Each row is a point on a landscape with many peaks, with its height.
From any point a climber takes the steepest step (rise divided by distance) to one of its 2 nearest points. It stops when none of these is higher. Distance is the straight distance between rows; heights are no part of it.
<831> (h 59.1): [  9   1  20  23   4 -10 -22  -9   6 -20 -13  26 -12  25  24  26   8   1
  18  -9  20  -8 -24  15   8   5  12  12  -4 -12   5]
<52> (h 51.8): [ -4   2  25  10  12   5 -11  13  -2   9   7  27   1   4  13   6 -42 -14
  -1  -2  19   4 -42  16   1  18 -16  -4  -7  11  21]
<69> (h 32.2): [  8  -6  -8   7   2 -18   3   1 -12   8   2   7 -10 -11  -5  -8 -18  12
   2   2   4  16  16  17 -32 -16  18  -3  -4   7  16]
<388> (h 71.6): [ -8  -3  -2 -20  -3   0   7 -22  -4  14  -8  -9  14  12 -30  -5  14  -4
 -12  -7 -15  25  14   5  -6 -29 -24  16 -17  11  -9]
<791> (h 56.3): [  2  10  18  13  -3   5  -8   6   0  -9   0   9   8   8  14   7  -6   4
  10 -22  22   3   1  -2  -4   8  15  -1  17 -12   1]
<394> (h 43.1): [  5  12   4  12  -4  -8  -7  13  14  21   3 -21 -17  -6  -8  12  10   6
   6  -2 -15 -19   0  10 -16   4  19  10 -19  -6   9]
<252> (h 21.7): [-10  -6   9 -15  -4  -5   4 -18  -2 -14 -18   8   3   7 -19  -8  -2  -5
  -3   3   0  38  13 -22   6 -13  -8  11  -4  17  -6]
<288> (h 78.3): [  2  -7   6 -23  10   5   3 -42  14  15  12 -16 -16   1  -8 -12 -14  -1
 -20   7  12  -2 -13  29  12 -10 -17   8  -7   7  -3]
<445> (h 45.2): [ 16  13  20   7   0   2 -25  22  12  -1  -6   0   1  18  19  20  11  12
   7  -9   0   0 -27  25   3  25  14   1  -8  -8  12]
<681> (h 43.5): [ -9  11   3  25  -3  16  14   8 -11 -11  -2  18 -21   2   2  24   2 -18
  17 -11 -12   0  22   7   2  12   6   3  35  -2   0]
<586> (h 32.9): [  0  19   9  13  10  -6  -4  33   2 -16  -5   5  11  -5  19  11 -23  10
   4  -4  -3  15 -12  17  -5  23   5 -15   1   0  21]
<441> (h 50.2): [  0   8  -2  -4  17 -13  -3  -4  25  15  -2 -20 -10  -2  -8   4  -4  -5
 -11   9  -7  -3 -20  29 -10 -14   6   9 -25  14  24]
<258> (h 68.7): [ -1   0  -9  25   1   8   6   1  -3 -31   7   4 -12  15  22   8  23  10
  21 -10   4 -16   1   8  13   2  12  -7  32 -13  -8]
<331> (h 40.1): [ -7   4  -4  18 -15  23  16   5 -15  -8   1  19 -13   1  -2  17  11 -23
  14  -3  -6   4  26 -10  -1  12   2   0  44   2  -6]
<344> (h 53.0): [  0   0  16   1 -14  11   2  -7  -6  11  -4  -1   5  -9  -2 -17   2   4
  -8  -7  32  -2  14 -29   0  -4  10   4  -2  -5 -10]
<820> (h 37.6): [ -3   5  21  14   9  -8  -7   8  -5   5  -5  23  -4  -7   2  13 -38 -12
   7 -11   6   7   2   6 -13   5   7   5  -4  -1  17]
<138> (h 3.2): [ -9 -12 -18  -2  -3  33  -4  15  -4 -11  12   3  12  -9 -11  23  12 -35
   6  17 -37 -20  23 -31  13  17 -28  -7  24   3  11]
<593> (h 67.7): [ 10 -12 -34   9  -5  13  12   8 -13  -4  21   1   1   5  18  -9  29   9
  10  -8 -23 -36   9  -4  17   5  -6 -11  24 -22 -23]
<774> (h 47.7): [ -3  -6  13  -2 -12  10   2  -4  -7 -10  -1   7  23  -5   4 -15  -4   5
  -1  -3  34  13  13 -28  -5  -1  10  -5  15   2  -1]
<216> (h 53.9): [ 15   9  -5  -5   3   8 -11  29  12  12   4 -25   7   9  20   1  21  28
   6  -1  -1 -15 -10   5   1  16  18  -9  -7 -11  -7]
<90> (h 38.9): [  5  -2 -13  -3  20 -25   9  -7 -10   1  -8  10  -5  -1  -8  -6 -23   6
  -1   8 -11  30   7  24 -24 -23   4   2  -9  18  14]
<467> (h 39.7): [  8  18  -2   3  -5   2   2  12   7  34   3 -18 -13  -6  -3  -2  23  15
  -2  -2   1 -26  -2 -16  -1  11  13  11 -15 -16 -20]
<785> (h 47.3): [-10   7 -14  10 -22 -15  22   5  -6  12  -2 -11 -11 -22 -17 -16  20  -4
 -17  11 -18 -18   9 -29   0   9  -4   2  -1  -8 -20]
<41> (h 38.4): [  9  16 -10  -4   2  -3   5   1   9  39   1 -21 -10 -18 -10 -12  18   8
 -12  10   7 -21  -6 -17   0  -5   7  11 -28  -6 -14]
<115> (h 57.9): [ 18   2 -20  -3   2  10  -5  21  -1   6   9 -18   8   3  23  -5  21  27
  13  -9  -5 -27   4  -7   6   9  11 -12  -4 -23 -21]
<867> (h 37.3): [  8   9 -10 -11   4   1   7 -15   0  32  -2 -18  -8 -17 -16 -22  15   5
 -20  10  14 -11  -1 -15   7 -21  -4   9 -29   1 -12]
<269> (h 55.7): [  6  -4  21  -7  -5  16  -5 -11   5  27   3  -2  -3  -3   1 -12  -4   2
 -11  -7  36  -8   7  -9   0  -7  11  10  -6  -5  -2]
<327> (h 70.5): [  9 -11  -6 -18  10 -12  -7 -33  21  14  19 -11 -15   3  -3  10 -19  -4
 -11  20  -2  -6 -33  52  -4   1 -11   2 -18  11  16]
<548> (h 6.0): [ -6 -24 -33 -15 -24   1   7  10 -25 -13   9   7  17 -23   2  -6  18   3
  -4  18 -13 -18  20 -35   5   5 -10 -26  10  -3 -16]
<431> (h 54.4): [  0   7  19  -1   9  -6 -11   6  19  16   0  -8 -10  -2  -1   2 -16  -7
 -10  -1   4   1 -19  19  -6   3  10   6 -16   6  23]
<79> (h 48.3): [  4  -8  -5  -7  29 -21   4  -7 -12   6  -1  19  -6   4  -3  -4 -36  -4
  -3   6  -8  21 -11  36 -18 -17  -8   3 -13  20  18]
<583> (h 19.1): [-11  -3   3 -23 -11  -1   8 -13  -3 -13 -20   2  12  21 -20   2  12   0
  -4  -2 -12  43   7 -22   4  -9 -16   7  -6  17 -15]
<398> (h 77.0): [ -1  -2 -18  23  -5  12  15   7  -5 -15  15   3 -15  14  16  -3  30   9
  15 -10 -11 -20   3   4  18   8   5  -7  34 -12 -12]
<675> (h 62.7): [  9  -8 -27   1  -5  12   1  14 -10  -3  15 -11  11  -6  17  -7  18  13
  12  -9 -21 -36  17 -13   8   5  -3 -15   8 -25 -20]
<661> (h 59.2): [ -2  -2  19  -2  16  -7 -11  -1  10  14   4   9 -11   0   1   2 -34 -16
 -12   3   7   3 -31  27  -3   5  -7   3 -15  11  24]
<656> (h 81.7): [ -8   1   8 -23   4  10  12 -24   3   7  -8 -14   9  10 -12 -24  13   1
 -23  -4   5  20  -9  -1  17 -15 -15   6  -6  14 -12]
<381> (h 52.8): [-14   8 -16   2 -11 -23  22  -4  -3   2 -13 -13  -3 -12 -23 -18  26   1
 -19  13 -18  -5   0 -29   5  -6 -11   5 -13   1 -24]
<621> (h 37.2): [ -9  -1 -12  11 -25  18  21  16 -12   7   4  12 -17  -2 -10   3  17 -24
   2   8 -21  -1  25 -21   0  16  -4  -2  34   6  -6]
<149> (h 13.2): [-14  -7 -22 -15 -17 -14  14   1 -11 -20 -16  -4  14   3 -10 -12  26  12
 -11  13 -15  18   1 -31   9  -3 -10 -14  -3  11 -25]
<480> (h 9.2): [-12 -17 -33 -20 -25 -19  16   5 -23 -17  -5   9  10 -13  -5 -10  29  12
 -16  22 -11  -2   5 -39  13   3 -12 -22   1   4 -25]
<213> (h 4.0): [ -3 -23 -30  -3  -9  26  -2  11 -16  -7  19   8  16  -8  -4  11  19 -24
   9   7 -32 -27  29 -23   9   4 -21 -10  26  -5   0]
<313> (h 39.3): [ -2  -6 -10  10  10  23 -11  -7  -3 -25  11 -10  12  -7   6  12  15  -9
  19 -14 -12 -39  22 -18  20  -4  -8  -3  15 -23 -13]
<564> (h 34.9): [ -9   7  -1   5  -6  -4  10  15   3 -16 -12 -10   4  -9   1 -10  -6   2
  -1   6  -5  18   8 -16  -2   9  10 -13  11   7   2]
<282> (h 83.9): [  0  -6  16 -25   6   9   4 -28  17   4  12 -11 -10   5   7 -17 -19   1
 -22   9  25   3 -28  21  19  10 -11  -1   6   6  -2]
<752> (h 67.6): [ 10  -4  27   8   2   0 -28  -8   5   7  -2  25  -5  25  17  23  -4  -6
  11 -17  24  -8 -21  18   0   3   6  15  -7 -13   6]
<45> (h 62.1): [  3   2  29   9  -1   5 -16  -5   4   5   1  17   4  16  15  12 -11  -2
   8 -23  31  -5  -7   4  -5   2  10  11   6 -12   4]
<598> (h 44.3): [ 12  -3   1  -5  11  12 -24  15   3 -13  13  -7  28  -2  19   3 -11   8
  12 -11  10 -10  11   5   0  -6   4 -13   0 -17  12]
<289> (h 24.8): [ -6  -7   8  -8   0  -9   4 -17  -3 -14 -17  16  -6  -4 -17  -3 -22 -13
   4   8   0  33  20 -18  -3 -12  -2  10  -3  14   2]
<629> (h 74.5): [  8 -12  -2 -25   8  -4  -4 -43  23  19  19 -17 -19  -2  -6   7 -17   6
 -13  21   9 -11 -23  40   7   3 -10   6 -13   6   1]
<412> (h 41.5): [-14  -1 -14   9 -27   1  22  14  -9  -2  -1  -2  -8 -11 -10  -9  16 -10
  -6  13 -19  -2  14 -28   2  17  -1 -11  22   3 -13]
<17> (h 43.6): [ -4   6  27  18  13  -2 -11  12 -10   5  -1  37   7   1   9  18 -43 -13
  11 -13  16   4 -18   5  -9  12  -4   5  -4   2  14]
<279> (h 41.4): [  0  -3 -11  -2  -5   2  -1  16  -4 -21  -1 -12  21 -10   8 -13  -2   8
   4   5  -1   8  15 -16  -3   1   8 -23  10  -1   2]
<261> (h 60.0): [  3   8   4  19  -2   7  -4   5  -4 -25   3   7   5  11  20  11   7  11
  20 -19  13  -3   4   4   2   4  13  -7  25 -16  -5]
<13> (h 40.8): [ 11  13  16   6   4   1 -20  31   8  -4   0   4  11   7  23  13  -8  10
   2  -9   5   6 -27  24  -2  21   6 -10  -5  -5  20]
<600> (h 65.5): [ -7  -8 -19  -2 -13 -16  13 -13  -7  -7 -16  -1 -14  -5 -29   2   5  -6
   1  14 -24  24  27 -15  -6 -22  -9   4 -12  11 -11]
<863> (h 51.6): [  1   2  14  29  -1  -5  -7  -7   4 -19  -7  13 -31  15  13  23  14   2
  22 -13   1 -17  -5  16   8   4  16  12   5 -14   0]
<633> (h 30.4): [ -2   0  13   4   8 -10   3  -5  -6  -8 -13  25  -5 -12  -8   7 -42 -18
   9   7   4  23  17 -11 -11  -1   3   5   3   9   9]
<200> (h 59.9): [ -7  16 -16  -8   0 -17  20 -13   0  13 -16 -18  10  -5 -23 -16  33   1
 -22   3 -12  -6 -10 -19   7 -21 -17  15 -26   1 -24]
<522> (h 41.2): [ 19   3  -5  -2  -3  -6 -20   7  12  34  10 -16 -10  -3  -4  16  15  12
   5   8  -4 -18  -5  24 -19  -1  22  10 -26   0  16]
<477> (h 24.4): [ -9  18  12   7  18 -13   5  21   9 -12 -17   3   6  -3   8   0 -25  -2
  -5   5  -4  24 -14   9   0  11   3  -6  -2  11  18]
<557> (h 47.8): [ 10   0  -4  -9   5   9 -13  21   5  -6   5 -18  23  -5  18 -12  -5  14
   3  -3   6  -5   7  -1   0  -1  10 -19  -2  -8   8]
<463> (h 49.5): [ 18   7   3   6   2   3 -21  25  12  -8   1 -12   1  19  22  15  24  26
  17  -6  -5  -9 -15  21   8  19  17  -4  -3 -14   1]
<755> (h 57.8): [  4  -6  29  -7  -3  14 -10 -13   8  23   8   7  -1   6   9  -3 -17  -5
  -8  -9  41  -7  -5   4  -1   1   7  10   3  -7   6]
<853> (h 16.5): [-16  -1  -6 -21 -12  -5  12  -7  -7  -8 -19  -5  19  14 -19 -10  27   8
 -14  -2 -10  28  -2 -24   9 -11 -16   1 -11  13 -26]
<56> (h 41.3): [  5  13   9  14  -8   1  -8  12  11  15   1 -15 -20   7   0  11  21  12
  11 -14  -8 -21  -2   1   0  13  19  12  -6 -14 -11]
<50> (h 47.9): [ -5   6   9  30  -2   4   3   1  -4 -13  -1  12 -32   7   5  23   7  -6
  21 -19 -14 -15  10  19   3   6  12   9  14 -12   1]
<754> (h 39.0): [ -1  -9   7  -8   0   2   0  -4  -6 -27  -3  15  27  -4   2 -10 -18   0
   5  10  23  30   7 -24  -7   1   3  -9  19   8   7]
<839> (h 30.5): [-10   9   8   8  -2  -8   5   6   8   0 -11 -12  -9 -11 -11 -10  -8  -4
  -4   1  -5  11  10 -11  -6   1  11   2  -2   6   5]
<573> (h 45.9): [ -5  16  -3  12   8 -16   5  12  23  12  -6 -27 -13  -9 -12   6   3   1
  -1   8 -19 -12  -7  12 -19  -4  13   9 -23   6  19]
<75> (h 25.8): [ -8  -5  20 -12  13   3   1 -10   2  -8   2  16  10   7   5 -22 -30 -13
  -9   4  25  22 -17   1   5   1 -13   2  15  14  11]
<655> (h 4.8): [ -3 -24 -31  -9 -21  16   1   8 -23  -9  17   7  19 -18   0   4  19 -10
   4   9 -19 -27  27 -29   5   4 -14 -20  20  -7 -11]
<304> (h 56.1): [  4 -16  -4 -10  22 -15   0 -16 -11   9  13  17 -12   6   1 -10 -37  -6
  -6   8   2  10 -25  44 -17 -12 -16  -1  -8  17  18]
<800> (h 29.4): [  0  -4  -2   9  -4 -12   0   1  -3   7  -2  -2 -14 -18 -13  -4 -14   0
   3  -1  -3   6  25   1 -20 -15  14   3  -8   1  10]
<503> (h 41.1): [  6  -1  -1   8  15  15 -26   0   3 -27  11  -7  21  -4  11  18  -2  -2
  22 -17   2 -25  20  -4   9  -9  -3  -3   7 -26   1]
<432> (h 65.7): [  2  -6   3  -9  16 -11  -7 -17  17  13   9  -2 -14   3  -1  11 -27 -15
 -14  14  -6  -2 -42  48  -4   3 -15   2 -22  13  22]
<575> (h 82.0): [ -1  -6 -13 -10   1 -15   7 -18  -8   3 -10  -6   3   3 -26 -10   6   3
  -3   2 -15  28  20   4 -11 -34 -12  11 -16  14  -5]
<789> (h 65.6): [ -6   8 -13 -14  -3  -5  14 -20  -6  21  -9 -15  19   5 -31  -7  29  -1
 -18  -5 -12   5   2  -4   1 -32 -25  16 -27   4 -20]
<869> (h 76.3): [ -1  -4   7 -26   7  13   7 -19   8  -1   2 -13   7   7   8 -29  -4   7
 -23   5  21  14 -17   8  19  -3  -8  -8   7  12  -2]
<311> (h 31.5): [ -2  -1  14  -2  10   0   0   1  -7 -19  -1  25  25   0   7  -7 -35  -7
   5   7  27  31  -6 -14  -6   4  -5  -4  20   9  11]

For each start below, name the point where the climber stops.
<633> | <282>
<381> | <575>
<477> | <398>
<774> | <752>
<432> | <282>
<213> | <282>
<331> | <752>
<138> | <282>
<216> | <398>
<867> | <575>

Call two points neighbours if one is among the 2 nearest of the other. Go from one point of each pair to the other, from neighbour to neighbour, staying as high as possible. Name the lowest point that can't be avoided.
<557>, <575> | <621>
<398>, <752> | <791>
<398>, <557> | <313>
